Points, in no order, along strands that fork, close into loops and pass close to each other.
Two points are linked if the straight distance between their rows is under 82.3. Some points are linked to none.
j368: [ 16  29  36  -8  12  -1 -24   4  20  16  -2   9  39 -25  20 -17   5 -20
 -18 -19  30   8 -10  16   1  25]
j755: [-11 -45  12  31 -10  11 -35  -1 -38 -11  -4 -20   9  21  -6  -9   1  -9
  13  -1  -4  -7 -14   9   1 -42]
j91: [-32 -26   4  13 -52 -29  14 -32 -33  -2  -1  22  -7 -10  25  -1 -18 -12
  10  32 -34  18  17   7  -1   9]
j846: [-23 -33 -25  11 -16  -8  36  40 -31  17 -21  -3 -39  24 -17   8 -18 -30
  -1  33 -11  23   0   3   6 -15]
j200: [  8  -1 -18 -18   7   0 -20   2 -33  20 -22  -5  28   3  21 -17  14 -49
 -30  21 -22  35   4  32  22  -5]
j76: [ -2  20   2 -29  11 -12   8  10 -11  21 -26  18  24  -6  19 -12   5 -47
 -27  33 -15  43   7  27  17  15]
j425: [  4   0 -10   7 -12  -1 -11  32 -34  14 -15 -41  12 -17  21 -52 -15 -49
  -4  12  27  30 -51  25  12  11]
j149: [-29 -47  15  53 -20   8  15  37 -28  13  -6  18 -38   8 -22   7 -21  -5
   2  -9  -8  -3 -19   5   5  -8]
j522: [  2   1  25  -6  -9   3 -21 -15   4   6  12   4  26  -8  31 -24   1 -23
  -9   5  15  13  -4  13 -14 -10]
j120: [ -1  -7  -8   2  18  11  16  26 -11  26 -23 -19  -5  -3  -2   5  16 -30
 -27  -5  16   6  -4  23  17  -4]
j699: [ 25  26   6  16  40  -3 -11 -21  39 -15  15  24   0 -19 -24  14   9   6
  -6 -50 -12 -32  30 -56  -4  22]
j881: [-11  -4  12 -19 -14  -1   0 -66   6 -25  20  38   7 -27  16  18  31  14
 -23  -9 -56  -1  28  14  11  24]
j514: [-16  39  39 -20   3 -30  17  30  42  23 -21   8   5 -10 -11  21 -42 -12
  -3   3  39   6   3   3  23  47]
j165: [ 43  35 -29 -18  34   7  12  22  26  -8  14   5  -2  -7 -12 -16  18  35
  -3 -24  23 -23  16 -40  -4   6]
j864: [ 17  14   1 -11  24  25 -19  10  -1   5  -8 -36  31 -17  16 -24  38 -12
 -19 -18  27 -11 -18  14  17 -18]
j286: [ -2  12  26  35  12  -4   7  17  11  29 -15   9 -15   0  -8  30 -16   0
 -17 -46   8 -12   1   9   5  38]
j674: [-24 -30  11   9   0  17 -11 -36  -2 -38  23  -4 -10   6 -10  23  32  15
  14 -20 -30 -37  18 -33 -11 -37]
j28: [-13 -30  -6   5 -15  -4 -22 -72 -26 -44  16  -9   4  -3   0  27  24  36
  18   0 -64 -17  27  19  16   2]
j479: [-23  17  30 -13   7 -16  10  11  13  23 -21   6  20 -12   7  -2   0 -56
 -26  17  22  24  10  19  21  20]
j687: [ -5  22  10 -28  -1 -13  17 -27  54 -13  22  46  -3 -12 -22  25  12   8
 -24 -14  -2  -4  41 -44 -14  21]
j643: [-21  -5 -23 -12 -12 -16  35  54 -16  12 -38 -34 -13  -6   2 -22 -17 -67
   6  54  -2  46 -12  -7  19  -2]
j53: [-32 -56  12  51 -49  -6  12   8 -35   2   2  23 -35   2 -10   3 -34  11
  22   6 -17  -3 -13   1  -4  -5]
j197: [-41 -27  11  -3 -18  -2  16 -54 -17 -26  10  18  -6 -14   8  22  42  -7
 -27 -16 -44  -4  33  15  21   1]
j447: [-29 -30 -11  14  -3  17  35  68   3  13 -16 -24 -34 -12 -28   1   7 -32
  -9  15  48   5 -24   8  26 -19]
j356: [-26  14  34 -26   3  -2   4   7  34  12  -1  -2  20 -10  -1   3  22 -43
 -33   1  50   5  20   2  18   0]
j948: [ -4 -26  10  48   0  21  15  59  -7  14 -10  -4 -40   8 -24   8 -15  -1
   2 -24  23 -13 -31  10   6  -4]
j279: [ 29  16  -2   6  37  11  -5 -15   5   2   6  17  -9   7  -3  19   7  33
  -7 -40 -44 -17  14  -7 -13  20]
j962: [-10 -14  18  19 -35  -2  15 -36  33  -5  21  27 -24 -19   5  16 -11  22
  10  -9  -2 -18   6 -33 -33   2]
j317: [ -2  27 -24 -36  20   8  34  33  26  19 -14 -17   0 -11 -15   7  30   8
 -26   4  49  -7   7  -4  24   1]
j228: [ 11  28 -34 -10  25  11  29  40  31   4   0 -20 -16  -4 -24   1  32  27
 -14 -19  46 -28  13 -29  19  -6]
j793: [ 25  42 -25 -14   4   5  14  32   9   9   5 -22   3 -15   9 -40   2  40
   5  -5  48  -8 -42  -4  -1  10]
j895: [ 11  16 -46 -23  -2  -1  32  35 -19  20 -19 -26  -7   5   6 -29 -15   6
   4  36  23  20 -36  24   9  -3]
j26: [ -5  -6 -10   5 -30 -18  -4  38 -35   7 -13 -28  -5   6  16 -48 -46 -49
  19  35   9  38 -39   9  -3  11]
j60: [ -5   6  19  20   1   7   9  36  31  10   9 -11 -19  -6 -11   6  -1  -3
   1 -27  50 -20  -3 -19  -3   2]
j673: [ -7 -18  34  44  20  27 -16  21 -14   9 -16 -20   0  -4  -3   6  12 -24
  -7 -41   8 -20 -20   7  10 -11]
j488: [  2  36   1 -58  23  -3  29  20  32   9 -12  25  14  -4 -16  12  19   0
 -24  18  23  12  23   1  13  16]
j995: [-47  -5  10   0  -4  -8  46  53  25  13 -19 -16 -34   3 -26  19  -8 -42
  -7  25  53   7  -1   2  28   0]
j449: [ 32   7  -7 -18  20  14 -35 -32  17 -29  31  -4  16   9   4  -7  12  25
  18 -11 -18 -21  16 -31 -23 -25]
j72: [-20  14 -55 -13   4   4  40  42  -2  23 -23 -47  -8 -30  -2 -19  15  -5
  -9  32  44  19 -47  18  31  -8]
j430: [ -5  43  20  -6   0 -21  12  43  36  22  -9 -16   5 -21   1  -6 -37   5
   5  -5  62  -1 -28   6  18  51]
j900: [  5  33  27  -9   8  -9  -3  26  23  21 -10 -10  27 -25  15 -23 -14 -18
 -10  -7  51   8 -29  18  11  41]
j715: [-23 -11 -43  -2   4   6  46  54  -4  25 -32 -39 -25 -23 -18   1   9 -35
 -10  30  36  21 -25  15  34 -10]
j458: [  0 -15 -11  -7 -30 -23 -34 -33 -24  -6   6   2  24  25  16 -17 -16  -4
  12  42  -8  31  11  22 -12 -17]
j656: [ 28  -6 -26   7  14   3 -47 -16 -36 -19 -11 -39  23  45  -9  -4  -1  26
  28   2  -8  -2  -8  28  -2 -22]
j786: [ 29  54 -13 -35  10  -5  24  36  30  10   0  14   9 -16  -2 -23  -8  40
   5   6  41   2 -21 -12  -6  29]
j589: [  1   5  23  33  35  17  -7  11  -4  16 -21 -12   0  -1  -5  24  17 -12
 -23 -53  -6 -24  -2  10  15  15]
j725: [ -2 -24  32  35   6  25 -30   5 -18 -12   4 -20   7   3   3  -4   0  -4
  24 -27   3 -28 -26  -6 -13 -35]
j874: [ 36  47 -18 -16  19  -9  18  32  39   9   5  21  -6 -10 -22   1 -10  34
  -2 -21  34 -14  13 -33  -1  36]
j260: [  3 -38 -33  -4  -3  15  -5  14 -29 -11  -5 -27 -15  43 -23   4   3  18
  11  20  13  -2   4  11  -2 -51]
j557: [ -2  17 -22 -19   7 -16  28  36 -14  25 -40 -17   8 -11  10 -27 -11 -54
  -8  39  -3  45 -12  17  22  16]
j588: [ -7 -23 -16  15 -16 -16 -10  15 -50  23 -23 -11   0   8  11 -11  -9 -47
 -15  20 -32  31   1  13  11  -2]
j509: [ 41  13 -18 -29  12   0 -35 -20 -16  -6   6  14  28  24  11 -11  -9  35
   2  13 -26  20   0  31 -14   2]
j940: [ 18 -18 -17  15 -30  -9 -12   2 -21  -5   6 -11 -15  38  -3 -10 -46  29
  35  15  13   7 -22  12 -29 -16]
j418: [ 18  10   3 -18  40  34 -30  -6   1 -13   2 -30  32   0  11 -10  51 -10
 -10 -22  -3 -23   5   0  11 -32]
j182: [  4   8  17 -18   8   1 -14 -34   4  -1  11  40  19 -10  21   8  16   5
 -27  -5 -37  15  18  18  -4  14]
j517: [ -9 -46 -11  48 -38 -16 -12   1 -48  -4  -6   5 -20  28 -12   1 -43  26
  32  14 -17   6 -12  12 -14  -9]
j875: [-37   0  32  30 -26 -25  42   1  15  16  -5  33 -30 -10   2  28 -37  -9
   4   1   3   7   0  -3  -8  34]
j928: [  9  -4 -13   4 -27 -18   3  16 -28   9  -2  -8 -10  25  15 -28 -55  -8
  26  31  12  29 -27  16 -18   0]
j671: [-10 -10 -19   1  -1   0  44  26 -12  19 -10  11 -38  28  -7  15 -16   1
  -2  17   1  10   4  12  -5  -7]
j930: [ 14  17   6 -41  40  16 -19 -18   9 -12  16  30  21  -1  -1  14  45   7
 -40 -11 -43   9  30  14   8   7]
j476: [-42 -14  35   5 -31 -11  20 -29  14   0   9  25  -2 -17  15  10   7 -25
 -12   4   5   3  18  -2  -8  -1]
j143: [ 19  -5  -6  22  16  -1 -57 -35 -40 -14  -8 -17  31  32   7   4  -2  20
  21  -7 -43  -3  -5  34   1  -4]
j137: [ 31  14 -27 -32  17   5   2   8 -14  10  -8   5   9  21  11 -10  -1  18
 -10  13  -6  14  -3  27   0  -2]
j986: [-14 -39  -5  50 -27 -13 -16  17 -64  19 -22  -2 -11   7   3  -6 -22 -26
  -3   1 -39  19 -11  12   6   8]
j953: [-17 -30 -19   7 -55 -38 -14 -53 -29 -17   3  16  11   7  14   0 -15  12
  19  47 -33  26  28  17  -1   7]
j829: [ 31  -1 -16   0  13  20 -18  -6  16 -32  30 -15  -5  12  -7 -15   8  25
  33 -13  10 -35  10 -52 -26 -42]
j198: [-10   3  24  -4   6  12 -15 -64  20 -33  24  21  13 -30  10  20  45   6
 -18 -34 -57 -21  25 -13   8  12]
j234: [ 43  10 -15 -31  11   5 -55 -38   6 -27  25  11  33  16   5  -9   7  43
  12  13 -30   9  12   3 -18 -10]
j535: [ 16  22   9 -52  -2   4   4 -10  39  -8  23  31  18  -7   9 -14  11   6
  -3  22  21  11  18 -19 -24 -12]
j266: [ 21  13 -13 -40  39  24 -10  -4  10  -9  11  -4  15  10  -3  -1  46   8
 -27 -13 -10  -9  24  -1   6 -18]
j126: [ -9  31  21 -53   3 -10  24  -6  50  -6  10  44  13  -6 -14  16  11  -5
 -18  14  19  10  36 -22 -10   9]
j67: [  8  10  14  -2  42  20 -32 -44   5 -30  28  -5  16  -5   0  19  40   5
   8 -35 -65 -35  20 -27   0  -4]
j65: [ 14 -10   2  27  11  12 -37 -43  -5 -33  19 -13   4   5  -5  25   1  34
  52 -19 -52 -47  -7 -35 -17  -9]
j898: [ 13  13 -18   1  10  15 -12  22 -24  17 -20 -50  20 -26  18 -42  13 -20
 -15  -8  33   9 -51  32  25   0]
j5: [ -2 -18  18   2 -25  -4 -40 -52  -4 -14  20   6  27   0  28 -12   1   0
   7  13 -15   5   7  12 -14 -23]
j83: [ 21  -3 -15   8  14   3 -14 -58   7 -31  28   6 -16  -5 -14  25   7  50
  26 -21 -76 -38  16 -37 -13   9]
j23: [ 17 -21 -17  11 -12   2  -7 -13  -6 -10  16   0 -21  32  -7  10 -24  48
  30   1  -8 -13   1  -5 -32 -25]
j804: [-17 -25  11  21 -22  10  10 -33  31 -27  28  16 -26 -11 -12  19  13  16
   9 -24  -9 -32  19 -55 -24 -23]
j144: [ 24  23   8   3   5 -12  -4 -29  57  -6  21  45  -2 -29 -17   9  -7  14
  -6 -22   2 -19  24 -59 -23  24]
j3: [-42 -14  19   7 -27 -22  22  -6 -13  10  -6  19  -6  -3  19  -3 -11 -44
  -8  27  -8  24  14   3   0   1]
j42: [ 13  19  -9 -13  -5 -11  33  31  -6  14 -10  -2 -12  11  14 -26 -40  -2
  16  27  21  21 -28  19  -9  11]
j411: [  0 -11 -17  -9 -10  -2  28  -8   1   2  15  18 -34  30  -3  20 -14  31
   7  11 -10   0  15  -5 -26 -11]
j516: [-29 -47  10  26  -3  16 -14 -20 -35 -22   1  -6  -6  16 -14  22  18  12
  11 -13 -34 -23   8   0   5 -34]
j648: [-31   2  43  -4 -10   0   1 -16  40   0  14   9  10 -12  -2  11  21 -30
 -22 -16  36  -7  24 -19  -5  -7]
j313: [ -5   1  16  35  -9 -13  25  -4  -8  26  -9  32 -23  -3  12  22 -32  11
  -4 -22 -19   1  -5  16 -12  39]
j487: [ 41  16 -41 -18  20  19 -29   3 -24 -18  -3 -47  22  23  -1 -25  13  44
  20  -5   9 -16 -23  13   1 -27]
j262: [-44   2  33  11 -15 -20  43  25  29  13  -6  13 -31   4 -13  24 -24 -27
  -1  12  33   9   6  -4   5  14]
j400: [ 13 -28 -10  26 -23  -4 -26 -55  -1 -27  13  -4  -6  11  -7  19 -19  59
  47   1 -34 -24  -3 -15 -29 -10]
j724: [ 30  26  11 -18  -2   1  -4  -8  56  -5  28  27   9 -24   2 -20  -9   7
   6  -4  34  -6  10 -47 -34   4]
j350: [ 13  -4  11  29  18  13 -49 -43 -31 -21   5 -15  22  14   9  24   0  27
  41 -24 -59 -33 -14   5  -6   0]

A tip is a point with one link. Name the tips that can be reached along the links from each point below, in the order of the rows.
j368: j514, j643, j986
j126: j699, j793
j509: j137, j829

A fork is a point with three links, a tip a point with one. Leave the first point through the second and follow the links. Name the first fork or tip that comes.
j42, j895: j962
j516, j755: j928
j425, j898: j881
j514, j430: j76
j953, j458: j514
j793, j786: j126
